A landscape with many valleys, sampled at points; each row gives a point and its height.
A ball rolls from a point to the lowest of its 2 nearest points, and stops where none of them is lower. Distance is the straight distance between rows; heights are no part of it.
(548): [105 150 204  99 133 137 130  95 125 122  93  82 102 103 109  90 193 162
 119 127 149]  h=5.34
(527): [ 62 183 182 209 159 139 155 163 102 109 133 106 113 158 150 162 132 153
 131  98 148]  h=5.69
(620): [157 170  93 131  93 152  80 144 132 104 131 139 135 124 154 135  91 102
 137 100 123]  h=3.91
(798): [ 81 131 152 164 132 141 166 104 114 134  98 111 101 137 137 118 132 133
 108 138 137]  h=1.93
(276): [ 94 134 134 135 106 160 151 122 107 177 101 105 108 119 131 124  91 113
 129 170 150]  h=0.34
(893): [ 86 174 158 177 188 168 125 152 110  93 147 124 134 163 141 167 147 167
 109 109 121]  h=6.01
(821): [167 111  86  80 153 158 147  85 164 137 103 107 129 148 103  89  61  68
  84 159 138]  h=6.73
(299): [122  95  90  96 166 123 142  98 150 205 111 126 118 112 100 130  68  51
 112 156 151]  h=7.24
(60): [112 123 175 145  95 100 152 203 105 149 189 127 155 112 147 150 157 178
 172 115 121]  h=3.44
(269): [128 163  81  91 190 166 134  85 196 144 108  99 108 140  98  94 105 107
  73  95 129]  h=6.68
(869): [113  82 131 129 148 117 165  97 114  96 126 126 136 172 113 116 169 150
  93 158 100]  h=4.42
(627): [124 181 114 136  94 155  76 159 117  97 146 150 153 149 152 151 116 136
 144 106 126]  h=3.53
(103): [ 69 161 220 170 123 137 143 154  90 118 138 108 125 141 139 141 168 174
 136 125 132]  h=5.07
(930): [ 77  81 154 127 160  74 168 101 109 153 125 157 115 131 116 139 185 125
 128 127 129]  h=4.79
(315): [115  85 140 102  95 100 157 123 115 186 140 130 119 103 120 118 146 131
 144 165 135]  h=3.86
(839): [155 167 102  67 122 147  75 117 157 132 112 129 153  98 124 108 130 101
 136 113 172]  h=3.57
(569): [163 121 145 173 147 118 137 167 132  87 142 147 137 120 142 157 139 172
 143  94 110]  h=5.02
(810): [164  42  99  90  80  97 160 126 117 135 145 115 130 160 109  82 114 122
 115 189  99]  h=5.40
(814): [ 82 120 100 200 177 115 176 162 121 135 129 142 111 162 135 189  93 119
 126 118 122]  h=7.70
(636): [130 127 105 119 188 159 165  71 165 122  92 104 105 139 119  90 111 128
  67 140 133]  h=6.94
(114): [148  81 127  95  87 120 158 115 126 136 139 118 136 128 115  95 157 144
 119 173 122]  h=4.70
(688): [144 153 107 195 128 144 160 192 122 117 131 138 123 140 168 174  65 132
 137 122 132]  h=7.23
(940): [ 78 119 151 117 163  90 123 104 114 163 128 152 118 117 105 145 191 111
 147 100 152]  h=3.98
(160): [139 136 186 107 126  98 112 129 157 153 143 155 137  61 132 132 191 167
 170  86 149]  h=3.47
(919): [123 112 154 152  92 146 174 151 107 102 138 111 132 149 140 109 138 199
 110 169  94]  h=6.78
(652): [ 80 147 205  93 120 102 110 107 105 148  85 102  81 113 101  95 173 134
 132 123 173]  h=5.76
(55): [159 108 141 146 156 108 159 126 151 110 123 144 128 111 143 135 156 167
 119 109 105]  h=4.43
(704): [175 118 134 168 119  81 152 196 128 108 162 147 134 112 154 174 119 166
 167  94 101]  h=5.11
(884): [122 108 103 138 123 125 132 128 109  86 133 154 145 184 121 136 143 131
 115 145 101]  h=5.24
(145): [ 97 192 152 126 126 177  75 147 106 101 153 148 160 140 139 147 157 160
 138 111 146]  h=2.90
(777): [ 70 108 173 145 143 121 167  81  93 109 103 108  96 161 119 108 168 150
  95 157 125]  h=3.18
(163): [179 101 126 118  80 141 150 125 120 175 115 111 133  86 127 119  50 127
 108 185 127]  h=5.47
(391): [143 125  80 164 173  99  76 156 130  64 141 169 120 156 132 173 113 105
 143  67  84]  h=7.60
(782): [185 104  89 144 106 130 130 114 136 118 103 125 116 137 133 120  50  92
 106 147 101]  h=6.23
(467): [154 116 103 105  58 167 131 132 113 136 123 115 147 153 117  94  89 105
 122 184 128]  h=6.24
(853): [190 108 130  78  93 109 136 118 153 165 127 108 136  49 127 101 111 128
 129 146 148]  h=4.59
(681): [148 129 114  84 125 105 113 124 151 185 118 160 138  57 128 145 143 102
 152 112 165]  h=3.45
(763): [169 120 169 101 116  88 103 145 148 112 179 160 159  97 133 127 183 180
 159  88 114]  h=4.26
(5): [121 162 165 153 157 151  87 160 100 109 179 161 173 150 137 189 177 163
 149  95 125]  h=3.80
(254): [163 119 135 143 104 101  54 124 122  41 156 131 147 144 132 124 157 137
 159 100  80]  h=7.18
(532): [ 90 130 139 157  92 138 157 156 103 178 128 123 122 113 146 158 105 119
 145 161 154]  h=1.64
(525): [ 95  77  89 159 171 108 179 107 118 138 112 160 116 173 118 146 120 109
 107 160 108]  h=8.14
(815): [123 160 141  65 144 142  91 110 149 136 112 128 144 101 110 107 183 138
 147 124 174]  h=4.17
(920): [108  93  73 137 125 143 106 109 109  84 138 156 143 223 110 122 110  92
 110 159  95]  h=5.74
(155): [143 147 116 134 174 121 106 132 159 139 131 167 140  92 145 164 144 120
 147  54 142]  h=5.04
(779): [171 159  82  72 139 140  68  90 172 107 122 116 147 139 111  81 120  66
 121  86 145]  h=3.02
(646): [129 128 140 126 151 144 174  81 154 152  75  90  88 107 123  98  91 113
  93 157 145]  h=7.19
(887): [ 68 123 164 102  90 139 136 140  84 143 132 109 126 143 108 114 174 154
 143 177 148]  h=5.65
(953): [154 110 119 122 100 101  51  91 128  51 158 107 149 147 129  95 161  89
 162 117  98]  h=6.95
(213): [144  87 160 133 168 111 161  97 138  88 127 137 124 144 119 121 190 177
  94 132  94]  h=3.37
(737): [177 146  72 137 116 121  70 109 151  95 130 127 122 120 137 117  89  82
 145  95 104]  h=3.87
(701): [108 129 129  74  84 161 101 128  97 125 126 113 158 151 104 102 174 141
 133 180 157]  h=6.16
(729): [139  82 128 144  98  81 161 198 110 158 182 149 142 108 151 154 123 168
 168 121 109]  h=4.39
(677): [128 149  60 126 154 172 129 115 158 150 120 121 112 167 110 120  39  81
  92 129 113]  h=6.28
(220): [183 100 108 129  57 139 135 121 124 118 121 105 142 140 131 105  45 109
 116 181 102]  h=5.92
(842): [168  98 156 130  89  94 127 171 136 113 175 126 144 105 147 106 147 199
 142 114  94]  h=3.27
(699): [140 141 109 102  76 141  53 115 108  58 154 117 162 166 119  90 148  95
 152 136 121]  h=6.71
(68): [108 154 194 172 118 128 145 187 108 116 169 127 142 133 152 163 169 186
 158 117 127]  h=4.33
(942): [143 111 106 160 126  94  72 142 109  52 148 149 130 161 138 152 119 114
 153  96  69]  h=7.42
(797): [139 106 116 130  55 156 145 139 103  98 134  99 139 171 135  92 115 160
 109 190 100]  h=6.59
(96): [156 115 149  91  94 148 143 112 139 175  97  87 127  67 119 108  84 122
 115 186 154]  h=5.06
(756): [112 150 145 149 178 117 107 148 120 121 159 175 153 126 136 180 169 141
 153  83 138]  h=4.49
(291): [113 134 130 194 157 115 160 187 123 140 141 142 125 127 162 190 117 128
 160 115 139]  h=7.46
(326): [121 154 196 128  85 123 151 144 118 179 103  78  86  59 141 115 115 139
 141 137 152]  h=6.41
(171): [137 149 123  84  63 173  80 137 106  82 138 111 164 159 124  97 143 121
 137 161 134]  h=6.49
(950): [121 127  63 138 180 106  96 128 144 112 138 189 139 165 117 153 118 104
 118  80  97]  h=7.79
(162): [123 135  55 138 139 155 111 114 138 106 122 144 125 191 117 119  72  86
 107 136 102]  h=6.07
(301): [114 128 165  94 132 126 126 100 134 123 120 120 128 109 113 115 199 151
 133 142 147]  h=4.80
(896): [145 167 121 128 163 141  90 126 156  97 122 152 130 123 142 133 137 141
 115  80 128]  h=5.39
(840): [ 78 108 151 144  85 127 160 160  83 137 167 120 143 153 127 121 157 183
 140 171 113]  h=6.27
(633): [134 148 182 163  96 141 172 154 129 145 113  81 108  77 158 120 113 169
 126 129 140]  h=6.63
(112): [173 120  47 122 193 111 116 106 179 128 109 152 105 133 114 124  86  76
 100  86 105]  h=8.13
(148): [124 117  46 131 186 113 135 117 147 157 118 159 110 149 108 143  91  87
 113 102 112]  h=7.98
(859): [ 53 166 169 107 169 128  85 118 112 150 126 151 128 111 110 147 191 128
 148  94 164]  h=3.06
(200): [106  80 142 113 163  73 168  76 127 172  94 128  79 107 120 119 154  92
 117 136 145]  h=5.49
(522): [ 89 114  83 176 177 139 183 127 120 133 106 145 103 165 126 149  88 120
  87 140 108]  h=7.92
(81): [117  96 134 146 100  79 171 145 110 200 134 128 122  84 133 158 115 128
 148 155 133]  h=2.91
(469): [189  99 107  81 112 102 126 102 155 192 120 135 142  61 121 127 101  80
 133 149 153]  h=4.10
(232): [ 93 143 193 105  81 102 122 124  93 187  87  93  75  84 119 110 124 116
 143 137 175]  h=6.15
(551): [138 152 106 176 130 169 153 149 118 128 108 122 123 126 145 150  70 133
 111 134 122]  h=7.04
(832): [160 149 139 173 103 165 166 137 135 119  95  95 109  91 167 130  71 157
 102 144 131]  h=6.85
(879): [181 131  79 111 139 107  56  83 174  78 130 127 128 122 129  96 116  54
 142  77 115]  h=3.51
(100): [144  92  88  78 151 137 146  79 147 156 103 122 121 140 100 104 110  68
 105 162 159]  h=6.97
(435): [122 137 155  96  90 107 115 155 136 184 134 131 133  59 135 138 164 143
 178 113 166]  h=2.66
(354): [146 151  52  79 164 166 119  95 185 137 111 103 122 168  88  83  77  66
  84 113 121]  h=6.50
(273): [110 184 141 161 175 159 126 137 140  99 123 132 125 127 150 151 138 154
 115  83 128]  h=5.70
(742): [ 84 196 165 112 156 167  77 133 125 127 138 139 145 110 129 156 174 149
 144  85 161]  h=2.16

Where does a ball stop that starts at each point below?
(677): (213)
(810): (276)
(163): (435)
(522): (779)
(273): (742)
(633): (779)
(942): (887)

Call two points neighbours if one is among the 2 nearest of the other. Go from one point of each pair to the other, from neighbour to neighbour, staying as low as possible. Name the highest point that can't be avoided.
(213) / (276): (869)
(842) / (435): (763)
(60) / (213): (704)
(276) / (742): (893)
(887) / (435): (919)
(779) / (742): (620)
